Each row is a point on a tangle of strands that fork and nearly touch. The rows are in no order.
Points whose rows are less than 114 apart are linked; no others are. Some points are linked to none.
Bedog: [  3 -73  -4  12 -41   5  28   8  36  10 -31  -3  24  -1  37 -45   6  -6
 -13 -21 -30  22 -49  15 -31  43 -33   9 -48 -34  60  20   1]
bupim: [-36  32  16 -16 -62   7 -42 -32 -87  -6 -30  32 -45   0 -27  -3  -6 -30
  19  23  -1  -8  50  19  -8 -10   2  19  16 -28  36 -31  34]
Dil: [ 35 -21   5 -15  46 -29   9 -23  29  -5  -3 -19  48  -3 -17  41   7   7
   3  67 -22 -31 -11  -4   0   6   5  38 -11  33 -45  -7 -10]
fut: [  3 -37 -31   3  14  20  72  46  72  15   7 -33  18 -18  32 -19  55  17
 -13 -39  -4  11 -24 -25 -72  22 -35 -10 -19  18 -16  53 -21]
kesu: [ 20 -48  24  -6 -28  24   5 -13 -11   0  -8  21  -6 -14   0 -53  23 -43
  13 -30 -53  13   5  -3 -14 -13 -11  17 -36 -26  56 -25   4]
boni: [-38  -8  10  14 -55  29  -8 -22 -49   3 -52  37 -16  -9  14 -50 -29 -44
  13  -1 -28  23   2  24 -17  -2 -25   2 -12 -40  47   2   2]
mefam: [  5 -35 -23 -22   1  24   9 -18  79  11  29   1  -3 -45   5  17  15 -11
 -43 -36 -35 -14  38 -67 -37 -40  -9 -17 -46 -32 -40  25 -26]
votuv: [ -1 -41  15  -2 -55  32 -43  -7 -53 -26   2  14 -36  -8 -31 -32  36 -47
 -33 -56 -25 -20   7  -4 -18 -40  44   2  33 -10  25 -20   4]
Vadok: [-18  66   1  10 -46   9 -30 -35 -21  26 -41  40  -4 -12 -33  -5 -27 -38
   9  34   7  -2  29  27 -13  43 -50   6  -9 -35  24  -4  -1]
peza: [ 41   3  15   4  10 -29 -30   0 -23 -43   1  -1  71  17 -12  36 -26  14
   5  53  38  -2   1   4   2  -5  46   6  48  22 -21   4  10]
zufid: [ 14  -2  -4 -10 -18  -6 -33 -32 -40 -33  24 -32 -24  19 -24  10  -9   2
 -20  -2  -9 -46  12  27   9 -22  47   2  24  23 -16 -47  16]
Nel: [ -7  28  -6  11  33  20  13   9  17   2  41  -9 -11   6   4  21  -7  34
 -40 -28  36  11  17 -14  26 -17  21 -58  51  30 -20   5 -11]
velo: [  3   1  19 -35   3  16 -13  18 -26  38  -7  41 -12 -12 -56 -15  26 -61
 -14 -20 -39 -34  13 -18  19   4  15  36   5   9  -8 -41   3]
nom: [  4  33  -9  16  24 -16  35  37  12  -8 -17  28  16   0  29  -9 -26  16
  64  45  17   1 -11  34  21   5 -33  35 -25   5  -9  16  22]
Bezu: [-25 -15  29 -31 -37  20 -28  -7 -78  14  -3  59 -15  -3 -28 -39  18 -65
  -3 -30 -24 -30  22   2  -8 -33  30  45  -5 -14  33 -43  44]
bevuv: [ 13 -46   7  39 -40  18   0 -15   0 -12   1 -51 -29  -6  27 -41   2  10
 -48 -38  14  55 -15 -22 -16 -32  12 -60  -4  -1   8  54 -28]
lutut: [-50   5  -8 -32 -39  17 -50   5 -34  -4  58  11  -4  10 -15  54  10   0
 -42 -55   8 -37  61 -56  -3 -56  51 -32  60   5 -17 -24  29]
Tigu: [ 18 -70 -39  24 -22   0  37  16  64  11  32 -28  -8 -50  42 -35  25   5
  -5 -26 -19  43   8 -49 -36 -21 -26 -34 -50 -23  -4  69  -5]
peb: [ -5 -13  16 -28 -19   2 -27  -7 -59 -10  10   7 -32  17   4 -34  -1   1
  19 -26  -1  21   9   0  20 -19  15  -1  -5 -25  50 -52  38]
ruba: [-23  -6  -5   2   3  12 -26  -4 -14   2  33 -16 -11  14  -6  20   5 -11
   3 -14   3  30   0   3   8  -3  15 -15  20  17   8 -11 -27]
vali: [ -2  20  10 -18 -18  10  -8 -11 -25   6 -33  21 -50 -21 -28 -29   2 -41
  10  22 -25 -24  34  20  13  12 -10  33 -28 -10  10 -34  -7]
Buga: [ 29   7   7  10  18 -25 -14  -7 -14 -31  -4 -40  -3  14  -4 -15 -28  13
  -8  19  14   3   4  13   6   9  36 -28   1   6 -18  13 -18]
Fekik: [ -8 -12  31 -18 -23  30 -12  -3 -32  13 -16  47  -1  -8 -35 -30  12 -72
  -6 -29 -50 -22  -3  -8 -27   1   0  24  -3 -12  34 -37   3]
kor: [-31  17  -6  13 -23   5 -30  22 -58 -20  19  -3  -7  29   9   8  -9  -1
  32  -4  17  29 -12  22  -2   2   1  -7  35  11  40   2  16]
nelum: [ -3  -4   8  22 -16  -1  -8  22 -15  25  17   1 -51 -23  30 -64  11  -7
   1 -26 -11  22   1  34  21 -12   4  15 -23 -28  42 -11   4]
zoroz: [ 20 -11 -24 -24   3  -2  32 -28  54  -9  -3 -34  -8 -43  26  23 -26   9
 -51 -12  20 -12  42 -46 -37 -46  -2 -33 -64   1 -51  41 -47]
Vik: [ -2  15  13 -19  24   0 -18  22 -20  34  28  29  -9   1 -28 -13  25 -19
   1  -8 -14 -11  30   8  46  17  12  18   9   4  20 -39  -5]
Ridu: [ 14  28   1  34  46   7  35  23  14  -6 -19  11  15   5   7  12   7  39
   8  30  32  -1 -29  22  48  -2 -30 -19  56  56 -31  25  -5]
til: [-17  -5 -23   5  -3  24  35  38  18  52  21  18 -30 -26   3 -50  30 -21
  28 -13 -16  29 -15   9   8  22 -41  28 -19 -13  13  16  14]
mol: [ 26 -75   4  -7 -16 -15   7 -17  42   4 -25 -58  -2  12   8 -13  10   0
 -44 -22 -16  20 -22 -48 -45  24   4 -30 -56 -16  -6  40 -32]
zus: [-26  38  21 -29   9  12  25  24   2  43 -43  84 -14 -43 -27   0  20 -56
  19  27 -22  -3  33  -2   3  12 -29  48 -21 -18   0 -33   9]
lof: [-28 -11  -8  44 -42 -27 -42 -10 -82  12  -4 -24  10   9  39 -40 -35  13
  17  23  24  42 -26  30   7   5  -1  -6   9 -16  24  44  20]
petez: [  2 -24  18  -4 -13  41  14  -1  -1 -13  -9  -2   5   6 -18 -27   0 -33
 -19 -29 -33   9 -22  15 -44   3  20 -14  17   7   7  -4 -34]
Dar: [  7 -37  11  11  -7  -3  -8   0   0  12 -26 -31 -41 -25  46 -74  20  12
   7  10 -33  22   5  23   3  -5  -6  12 -43 -29  16   4 -15]
Vari: [-12  16   6 -47 -26   6 -23   7 -68 -16   2  31 -14  10 -48  38   1   1
   1  12   3 -44  40  11  29  -1  41  25  72   3   6 -76  74]
mip: [ -1 -25  13 -15  14  20  19 -19  20 -17 -22 -22  29  23 -15  14   9 -11
 -37 -31   2  13 -53 -14 -51   6  15 -15   1  23 -25  13 -38]
buvu: [  2   2   8 -35  24  24   6   3  12  14  -9  19  -5   0 -53   5  35 -29
 -20  11 -39 -47   4   1  19  26  -5  36   2  31 -48 -33 -21]
sivum: [ -4 -16   8 -41  53  14  14   5  15  32  34  42 -19 -17  -6   5  43  16
  31 -18 -23  -8  31 -43  35 -39  18  31  -8  -5   1 -50  22]
Vur: [  7  42  -5   8  30  12  44   4  19 -18 -50   5  16   1 -10   3 -18  -2
   0  35   1   0 -29  21  -4  46 -42  -7   6  36 -28  21 -34]
Pireg: [ -41   -6    9   35  -51  -25  -46  -19 -100  -10  -58  -12    3   14
   40  -24  -27   -6   29   44   22   20    6   30  -14  -20  -11   -6
    6  -31   45   24   18]
Tuzo: [ 10   8  10  -3 -29 -20 -36 -64 -43  -2 -53  -6  23   5 -20   8 -33 -42
  -6  50 -29 -36 -10  19 -28  26 -26  25 -43 -12  10 -20   1]
Zov: [-30  36  -5   8   3  -3  16 -18 -14  12 -21  37 -10  -5   6 -13 -27 -30
  38  35  14  34  -4  42   1  12 -40  28 -31 -28  29   3  29]
sato: [ 44  15  12  33  34 -12   8   9  -2 -32 -20  17  52  10   2  43 -18  39
  29  52  33   2 -17  13  41  -3   1   0  67  35 -12   4   0]
mun: [ 11 -32   2 -21 -20  14  17 -23   9  -1 -36 -22  -8   8 -11 -21   8 -35
  -4   4 -49 -48 -14  10 -33  24 -17  32 -50   3 -17 -23 -30]
Risot: [  8  55  13  14   3 -31   7 -33 -19 -13 -13  34  23  -2  -2   2 -42 -13
  29  83  18  18  27  48   8   7 -20  24 -13 -23  33   0  37]
Zod: [-13 -26  16  -5  22  29  -7  12  27  12  32  35  19   6  16 -15  13   0
  10 -51 -34  23 -15 -38   7 -14   2  -2 -10 -11   9  -4 -14]
nabu: [-32 -24  -8  46 -40  15 -33 -10 -45   5  -8 -19   0  15  23 -44  -8  -3
  -5 -14   1  30 -44  14 -11  16  -3 -18  12 -15  23  39 -13]
gobo: [  7   4  20 -14  52 -26  27  -1  28  -4 -39  25  37  -6   1  39  10   0
  44  73 -24 -16 -18   9  -5   6 -23  37  -7   8 -26 -12  -5]
tugos: [ -6 -25   2   4  22 -12 -15 -18  20   0  21  -7  47  29   5  57 -23  12
  11 -19  25   2   1 -37   7 -33  32 -27  -2  14 -29   5 -30]
sulum: [ 11   0 -14  28   4  -7  16  32  20   1  50 -15 -33   4  25 -20 -14  24
   6 -42   5  28 -34  -9  20 -24  -4 -21  -8  15  20  26  22]
ronug: [ 22 -76  -8  23 -35   0  20  -3  57   1   6 -36   2 -11  24 -24  -1   1
 -27 -40   1  56 -11 -37 -21 -17  -3 -45 -45  -4   2  64 -26]
pero: [ -6   9 -14  -6  33 -18  29  17   1   3  13   3   4  -2  38 -45   8  19
  61  31  14  28   3  33  13  -6 -15  38 -54 -25   2   8  34]
pekev: [ 43  10 -11  14  45 -40  27  45  16 -15   0 -15  10  12  24 -13 -19  29
  44  24  19   4 -19   3  29  -1  -2   1 -18  25 -15  19   9]
nam: [ -7 -31  29  18 -38  -7 -55 -34 -60 -15 -34 -38 -29  16  15 -17  -4  -6
 -12  21 -21  -5  -6  16  -6 -20  15  11  -1 -12  22  -9 -25]
Feka: [-15 -41  14  -2 -23   0  -7 -13 -15   2 -25  13  23   7  26 -31 -19 -17
 -10  -8 -34  23 -50   4 -36  36 -10  12 -34 -28  46   8 -10]
lenuz: [ -7 -31   0  12  12  -1   7  16   1   5  10   2  32  17  29 -27 -22   6
  12 -18 -15  28 -39 -11   2  16   7  -9 -27  -7  11  20 -18]
Tuziz: [  0  12  17 -20  32  17   7  23   6   4  11  24 -28   1 -10  43  28  32
 -38 -38   0 -34  26 -37  39 -34  43 -25  69  20 -17 -46   2]
fos: [  1  -5  10 -23  35  -8 -29 -36 -19 -10  22   7  43  27 -15  19   2  -6
  22  19  -9  -4   3   9  31  -3   7  13  -4   8   0 -37  11]
kes: [ 11  13 -12  32   2 -49  36  24   4  45 -19   5  36  -4  24 -26 -38   4
  42  39  27  20 -65  11  10  38 -27  39 -46  12  -7  59  37]
tuve: [-14  42  -4  11 -36  22   1 -10 -16   0 -52  11 -21 -12 -19 -15 -23 -36
   2  14   0   5  -9  32 -21  43 -34 -10   4   2  14  -1 -30]
mumi: [ 34  -9  10  13  39 -33 -15  -5   3 -13  -8 -10  69  23  -9  42 -20  20
   5  22  48   2 -24 -20   8   7  40 -12  10  24 -38  27 -18]
kabi: [ 15  31  -8 -24  28   8  25 -30  54 -14  22 -25 -12 -34   7  47 -23  28
 -52  -9  21 -38  56 -49  -7 -54   1 -30 -26  33 -58  13 -35]
fetuk: [  7 -27   6 -14 -23  29 -36 -20 -14  -5  33  -5 -43 -13 -17 -17  15 -14
 -45 -45 -31 -22  15 -20  -1 -37  47  -6   6  -9 -18 -26 -10]
pog: [ -7  27   3  27  45  25  29   9  26   3  20  -3   9  12  -5   6  15  36
 -17   0  33  22 -20   2  15   9  -6 -31  48  41 -40  26 -35]
Niv: [-13  22 -19   4  10   7  40  69  -5  53  24  50 -48  -5  -6 -22  21  22
  30 -40  26  11   6  11  57  -2  10  26  38  -3  31 -30  60]
rad: [-20 -30  15  50 -50   5   1 -10 -17  42 -22 -12 -27   2  44 -68  -6 -13
  17  -1 -14  45 -38  29  -3   0 -39  23 -34 -24  59  35  21]
rit: [ 13 -14 -19  16  -4 -24  11   7   4  -4 -49 -16   3   0  23 -38  -9 -12
  26   9 -16  -5 -33  24 -17  34 -47  13 -75 -30  14  36  -3]
pulo: [ 10  12 -12 -13   4  -2 -15 -12 -22 -57  30 -45 -15   7  -6  31 -15  33
 -56 -14  17 -28  21   9  16  -8  63 -35  44  19 -16 -39  12]
geki: [  8 -41   5  -7 -17 -25 -37 -44 -27 -22  -3 -54  18  30 -17  20 -16 -16
 -31  -6   1  -5 -27 -18 -35 -18  48 -11 -18  15 -36  15 -19]
zovur: [ 33 -40   0   7   5 -62  -6 -14  23  21 -20 -61  24   8   1   2  -2   3
 -22  -6  32  15 -23 -42 -16  39   9 -23 -54  -6  -9  57 -30]
pefat: [  3  -8 -23  -2  28  -6   6   7  15  13  53  -2 -19 -13  35 -27  10  40
  41  -9   8  23  15  -4  27 -16   7  17 -39 -29   5  -6  10]
bav: [-36   2 -12  26 -34  -4  39  -9   1  43 -15  17 -16  -6  24 -43 -36 -33
  32  20  -7  37 -49  34  -9   9 -50  27 -44 -11  24  37  34]
Rik: [ -7  41  -5  12   1   7   2  47  -4  18  22  39 -20   1 -12  15  14  47
  21 -21  49   1  14  22  63  13  15   7  70  -8  22 -46  39]
lod: [ -6 -17 -31  -1  33  36  53  37  84  15  23 -20  20 -30  37  14  57  32
 -15 -36  -5   1  17 -65 -45 -11 -48 -23 -20  15 -48  59 -31]
Sola: [ 16  46  -9  32 -28 -25 -27 -29 -46 -34 -39   3  39  -1 -19  19 -50 -20
  15  66  33  11  -3  26 -23  26 -20  -8  23  -8   9  30   4]
vege: [ 15 -26  -7  26 -22  13   4  23  31  17  44 -14 -35 -21  36 -60  13  -4
  -9 -54 -18  38   8  -7  19 -30 -15 -24 -26 -17  26  12   9]
lil: [  2  -9 -27   1  23  31  30  21  84  21  34  12  -7 -32  18  15  10  11
  -6 -44  -6  11  23 -61 -12 -40 -31 -36 -26  -8 -28  46 -22]
goni: [ 16  43  -1   5  22 -11  18  30  13 -18   1  23 -22 -12  18   5 -10  37
  54  37  16   7  -2  33  37   0 -10  31  19   1  15 -26  26]
kega: [ 11   9 -32  26  24  -4  51  33  59 -17  32  -8 -27  -3  38  27 -22  46
  -8 -34  29   2  23 -38  25 -48   1 -43 -10  16 -17  54   1]
Sobo: [-23  -2   4 -25  -9  14 -21  36 -28  14  28  35  -9  10 -27  50  27  10
 -47 -65   7 -45  42 -51  28 -41  63 -23  68   3  -4 -49  41]
fike: [-39  19  -3 -19  -8  -1 -19  39 -42 -34  20   0 -18  27 -25  55  32  18
   9 -28  28 -16  21  15   7  -7  34  -8  90   1  22 -41  59]
nuv: [-10 -15  -7 -23  13  33  -5 -32  43  33  31  -4   6  -8 -37  35  30 -28
 -56 -40 -22 -39  10 -44   2  -6   8  -1  -8  40 -41 -21 -30]
muli: [ 14  14  15 -19  22   5 -13 -20  -7 -12  34 -11 -11   4 -22  63   8  30
 -32  -4 -10 -53  11 -27  30 -38  30   2  72  48 -35 -59  29]
bute: [  9  16 -14 -17  17  33  12  23  56  14  39  19 -31 -42   9   7   2  18
 -18 -51  -4  -1  49 -62  17 -46   0 -40  -5  -8 -21  -7 -12]
Zit: [-13  -3 -18  17 -42  22   5 -12  15 -14  33 -22 -47   0  26  -2 -28  21
 -51 -61  45  28  34 -30  -1 -51  27 -69   5   2   5  26 -17]
tunil: [-20  30  17  -4   1  16 -30  22 -11 -41  25   2  17  31   4  55  16  35
 -20 -15  31  -9  11 -10  18 -27  32 -14  76  39 -21 -25  -6]
ruv: [-13  44 -11  13 -20  -8   5  17 -34  -9  10  16 -18  20  15   9 -38  25
  42  23  34  27 -11  46  26   4  -4   5  35   2  41 -21  52]
Febip: [ -3   2 -13   3 -21  21  15 -17  53  -4  21 -15 -35 -23  17  -3 -33  10
 -50 -38  27  13  45 -33 -20 -46  -1 -51 -29  -8 -13  51 -47]
Buruk: [-13  14 -15  19 -15   1  -9  13 -16 -22  46 -36 -11  28   7  13 -24  38
 -17 -24  53  30   9  -2  14  -6  28 -61  46  24   0  31  -6]
befim: [  8 -26 -12 -15  20   7  15  21  48  -2  18 -30  -4  -9  17 -14  33   0
  -6 -24 -21  -7   8 -11 -20   2  -7  -5 -38   0 -24  11 -42]
revu: [-26   9  -8  -3  27   8  27  17  -2  26   1  32 -20 -22   4 -26   8 -31
  39  18 -19  11   0  36  13  16 -16  15 -11 -18  27  -6  -2]
tezeg: [ 25 -33 -13   9 -14  30  16  31  44   1  18 -14 -11 -33   9 -59  44 -17
 -10 -52 -27  16 -10  -6 -22  10 -22  -7 -29 -10  14  16 -23]
kiso: [ 28 -79  -2  20 -44  14  28  17  61  -6  -8 -26  21 -26  31 -67  48   2
 -30 -38 -38  14 -16  -2 -44  34 -30  -7 -35 -19  35  37 -16]
gifo: [ -9 -11   5  -9   0   6  25  59 -15  38  17  69 -41 -17 -12 -36  32 -19
  14 -51   9  30  12  -6  39 -19  33  35  18 -11  56 -24  41]
rigob: [ -4   7   2 -11  47  34  12   6  35  10  20  12 -16  -5 -14  20  33  18
 -27 -38  -1  -8  24 -43  28 -32   6 -31  34  25 -35 -13 -26]
Rizo: [-20 -13  15 -26  43  -6  21  17  55  19 -28  12  30  10   8  19  35   1
  -6  19 -48 -25 -38   2 -32  49 -31  27 -20 -15   1  -4 -10]
Fad: [-15  71  30 -17  -3  -2  -1 -32 -32 -10 -21  57  12   3 -25  11 -33 -29
  24  55 -11 -20  46  31  -1  -4  -7  15   5 -20  14 -33  37]
Buf: [-31  -3 -13 -12 -57 -10 -51  22 -39 -18  30 -45 -30  18  16  27   5  28
 -23 -38  38  -2  43   8   9 -22  45 -38  60 -14  18 -36  20]
risa: [ 13 -35  -5  31  -6   4  29 -16   4  -1 -22 -48 -24   0  16 -49   0   4
 -20 -14   4  34 -30   5 -28  21   3 -30  -9  -2  -6  43 -37]
Kobu: [ 38  13   2 -18  40 -10   8 -21  22 -31  30 -34 -12  -5 -11  63  -4  47
 -26  16   8 -26  14 -25  20 -36  25  -8  33  47 -51 -33  -4]
tiz: [  1   1  -1  -6   2  19  -5  38  -1  32  25  40 -48 -19 -34  -5  38   2
   2 -65  19  19  12 -29  28 -21  42   8  30 -11  16 -24  -8]
Zipo: [ -8  -8  -8  21 -13 -39 -23 -19 -29  -1 -38 -19  40  14   6   3 -31 -17
  -1  15  21  18 -57  19 -34  48   3  -1 -15  -7  10  34 -16]
Nefi: [  4 -35 -12 -28 -23   4  28   0  39  -4 -58  -3  -3  -3   6 -13  21  -8
   4   2 -43 -37 -19   6 -61  50 -36  40 -56 -23  24   0 -24]
rodul: [-11  24 -19  13  17  26  33  53   5  46  34  37 -31 -27  18 -44  12  14
  44 -21   3  13 -28   2  35  -7 -28  26  14  -1  11  -8  43]
Gugi: [-19  37  11 -30 -29  15  21 -28  22   7 -58  26 -12 -13 -29  30  -3 -54
 -32  15 -39 -45 -14  13 -51  42 -37  25 -18   5 -16 -28 -19]
bil: [ 10  20  19 -29   6   1 -14 -14 -38 -31  25  29  21   8 -30  37  -5  34
   6  48   1 -22  30  21  32   7  34  30  72  -6  14 -63  63]
setaf: [ 29  26  10 -19  29  15   7   2   9 -24  -8  21   6   4 -45  22  14  -9
  13  42 -26 -36  23  19  38   6 -17  16  18  33 -30 -42 -15]
daza: [  3   9   3 -14 -18  -1 -60 -19 -50 -54  20 -14  51  26 -26  32 -10  -1
   1  40   8 -19  13  19 -11   1  21   7  53  33 -20 -18   7]
bapag: [  9  12  10  10 -22 -29 -10 -39 -13  -2 -70  -3   3   6   5 -18 -34 -31
   7  27 -15 -12 -26  20 -39  30 -44  15 -59 -44  27  15  -2]
miga: [-23  22   3 -13   4  -6  30  11  53   0 -57  30  17  -1   3  19   5 -10
  12  20 -31 -26 -29   9 -48  52 -61  39 -40 -21  18   4  -3]
ribom: [ 28  18   2  -9  18 -12  -7  -2  -3 -41  34 -18  12  18 -24  48  -7  50
 -30  21  13 -32  30  22  38   6  40 -15  70  -1   2 -44  45]
kop: [-32   7   5 -16  10 -15 -22  -4 -27  -9  52   6   7  37  13  15   2  25
  14 -14  27   7  34  24  28 -23  51   2  23 -30  27 -36  47]
mudu: [ 31  -2 -13  19  35 -36  19  38  25 -18  25 -34  -4  15  22   9 -26  35
   9 -16  25  22 -14 -31  32 -14  13 -33 -25  30 -13  49  -3]
Tig: [ 28  36  13  -6  24 -42  22 -14  28   3 -67  14  47 -11 -13  33 -39 -24
  27  73   3 -12 -15   6 -29  29 -36  31 -32 -11 -11  10  -1]
rina: [-45   9  10   9 -57   5 -54 -40 -70  -1 -54  -7  21  18   1 -23 -10 -22
  16  43   2   0  18  36 -38  15 -25 -10  11 -39  27  17  -9]
mipan: [-16   8  -1 -35 -46   5 -41 -21 -96   7  -2  21 -36   1 -56   4   6 -32
   3  17 -12 -42  35  12   3 -18  34  31  44  -4   0 -51  50]
bepu: [ -4 -22 -15  17  39 -10  54  25  50  31 -17 -15  34   1  20   4   8  15
  27   4   1  11 -54   3 -33  21 -14  11 -12  14 -17  45 -19]
lilod: [-23   0  -4  -7  16   0 -23 -23  23  -8  47  13   7  21   1  62 -32  25
  -2 -16  27  21  27 -26  20 -54  28 -37   6 -22  -4   7   7]
sov: [-40   5  -7 -18 -34 -12 -29  22 -45   3  37  -7 -26  22  -7  27  23  22
   4 -38  30  -4  50  14  16 -11  44  -1  50 -32  40 -57  56]
Sogir: [-22  14   9  11  37 -19 -15   0  22   0  51  15  13  27  10  56   4  45
   2  -1  28  12  25   6  55 -36  24 -18  37 -17   3 -20  40]
Rirun: [ 13  -2  -4 -17  -7  24  -4   5  -7 -16 -31 -21 -35 -19  -7 -38  16 -31
 -10   5 -32 -19   9  28   8  21 -11  15 -21   2 -21 -28 -40]
zuf: [-48  48   5   5 -78   9 -58 -50 -70   4 -45  30  -9  -3 -18   5 -21 -42
   0  38  -5 -19  49   9 -27  10 -34   5   0 -30  21  -3   3]
bod: [-13 -49 -33   4   7 -16  38  25  53  22 -20 -14  35 -11  35 -18  12  -1
  -8 -11 -10  10 -65  12 -39  49 -26   4 -30 -13  14  28  -5]
tovi: [ 27 -17  -4  -7  70 -25   7  -5  56  -9   1 -30  47   8   3  42  30  22
   2  22  -1 -21   4 -28   7  -5  -2   2 -26  22 -63  18 -34]
Zuzir: [ 15  40  15 -29   5   0   5  -4 -21  12 -17  33 -32 -12 -48   2  -2 -27
  24  40 -21 -52  51  15  37   5  -5  39   3  13  -8 -64  17]
Gik: [  6 -15   0 -11  -9   7 -19 -50 -20 -12  12 -41   1  14 -27   9  -5 -35
 -30  -3 -22 -35 -20  16 -17 -15  29   2   5  38 -44 -27 -11]
zim: [-22  10   6 -14   8   9 -48   4 -24  17  50   8   7   2 -23  26  16 -10
 -18 -23   6  -9  34 -11  34  -4  31 -13  37  12   7 -40 -11]
naz: [ 18   8  13  -2  49   7 -14 -11  35  18  -4  -3  39  11  -4  35  16  21
  24  15  12   8 -33  -9   3  25 -20   8  24  21 -22 -16 -36]
bora: [  1   4  13  -4  28  10 -16 -29  -1 -27   1 -16  36  23 -22  35   4  -9
 -35   4   0 -15 -33  -1 -11  -3  22  -9  28  45 -49  -4 -29]
mir: [-22  53 -13  46 -51 -12 -13 -28 -34   3 -40  11  22   7   1  -7 -54 -23
  10  43  26  16 -20  29 -21  39 -46 -11  -4 -19  15  57   9]
Lazaf: [ 10 -32   4 -17   0  30  -4 -28  45 -13  40   3 -18 -17 -14   4   6 -13
 -37 -48 -40   4   7 -53 -14 -43  27 -20 -24 -21 -22   3 -15]
nisi: [  2  24  20  16  52  11  18  19  33  33   0  31  16   4  15   2  30  31
  53  11  -6   3 -27  -1  25   4 -40  18  14   3 -11   0  -2]
Kis: [ 12 -11   0  -8  14 -13 -29 -44   6  21  49 -19  -1  11  15 -11 -12  31
  14 -10  21  33  27 -20  19 -13  13 -11 -46 -36   2  -8   6]
memu: [-20  -7 -19   2 -47  16 -37   2 -75 -29  -2 -39 -48   5  -2   3  19   6
 -24 -32  24  -5  20  30  -7 -21  36 -28  56  -1  28 -19  -1]
pafav: [ 18  14 -26  16   3 -50  28  25  31  -1 -55  -1  25 -19  16 -10 -19  -1
  24  47  13  -3 -49  20 -19  62 -48  32 -54  -5  -5  52   7]
revud: [-23  20  22 -21  -6  19 -32 -22 -38  14  -9  13  11   7 -36  16   6 -31
  -5  10 -25 -19 -13   9 -27  27   8  19  31  14  -4 -25 -19]
gegin: [ 31  -7 -10   4  18 -34 -11 -13 -11   0 -16 -21  23   3  11 -29 -16   5
  26  39   4  14  -9  20  19  45 -30  11 -50 -21   5  11  -1]
sudez: [ -8  46  39  -9  19   7 -18 -11 -37 -22  -7  52  34  22 -17  36 -16   7
  30  61   3 -21  16  30  15 -12   0  22  60  -3   5 -34  44]
zop: [-18  27   0  13 -21   8  37   7   8  -4 -62  18  16  15   7  -5 -39 -28
  -3  16   1   5 -40  22 -37  54 -46  -7  -9  20   7  38 -26]
Vib: [ 44  15 -10 -13  44 -33  22  -1  41 -14  28 -49 -10 -24   8  38  -8  43
 -32  20  19 -16  35 -36  -2 -32  22 -22 -12  31 -55   4 -26]
zigef: [ 19  56   1  24  14   1  16 -13   3 -26 -30  22  34   3 -23  28 -35  -9
  15  63  13  -3  -9  30   0  34 -32   0  31  21   5  11 -11]
boli: [ 34 -23   4   1   2 -27 -16 -32  10 -17   4 -54  -3  15   3  -4 -14   7
 -34 -19  19   0   5 -18 -13 -34  45 -35 -35   6 -39  22 -29]
Niru: [ 35  10  11  28  46 -51  11  23   0   0 -26  13  63  10  -2  11 -22  13
  39  32  48   6 -41  -6  24  24  10   5  -7  22 -22  43  11]
galu: [ 19 -31 -27  45  -4 -28  38  36  20  18  42 -37 -12  -2  41 -43 -19  17
  14 -21   0  30 -47 -13  13 -20  -9  -5 -47  22   0  70  19]
bobe: [ -7  32  10 -37   8  17  19  17  37  23 -42  28 -11 -26 -39   2  28 -41
   8  25 -30 -19   4  15 -13  34 -34  37  -9   1 -32 -32 -14]
babod: [  7 -50   7  58 -48   5   8  -4  13  24  21 -22  -9   8  29 -63   2  -9
   4 -36 -20  47 -57  -4 -13   3 -27 -11 -23  -4  47  58   9]
ledu: [ 30 -11 -12  -8  38 -24  18   5  34  -9  -9 -44  15   5  -4   4  22   9
  -8  16  -3 -19  -6   3 -28  36  -8   7 -40   9 -34  21 -47]
kupi: [-10  32  -4  -5 -17  -6 -41  22 -49 -69  30 -18  19  17  -7  39   1  39
   0  23  37  -5  20  22  -6   5  33  -7  84  31   1  -5  12]
dasu: [ 41 -27  -4 -14   6 -53 -10 -33  13   2 -33 -57  24   3 -10  -2   3   1
  -1  30  -2 -20 -19  -3 -15  56  -8  11 -53  -9  -7  14 -29]
tama: [ -7   5  -8  -5  57  -2  17  26  23  22  37  20  -7 -14  18   8  35  43
  45   3   3  13  21 -13  48 -22 -15   7   3  -7  -8 -23  15]

Follow the links from the first point to the second, and from the first to the third. Name the last point that the two ways share.
mir / lof / pulo: zuf
Sogir / nelum / naz: pekev
Ridu / lenuz / rit: tezeg
tezeg / Bezu / lil: pekev
Vadok / til / bora: bil
Kis / Lazaf / velo: nom

A fork is a point with three links. Follow the links from the first point to the second and name the forks in between, in order.
lilod / Zuzir: mumi pekev nom velo buvu
kiso / lod: tezeg vege sulum mudu pekev mumi peza Nel rigob lil
lutut / lenuz: Tuziz rigob Nel peza mumi pekev mudu sulum vege tezeg Bedog
votuv / Zuzir: lil rigob Nel peza mumi pekev nom velo buvu
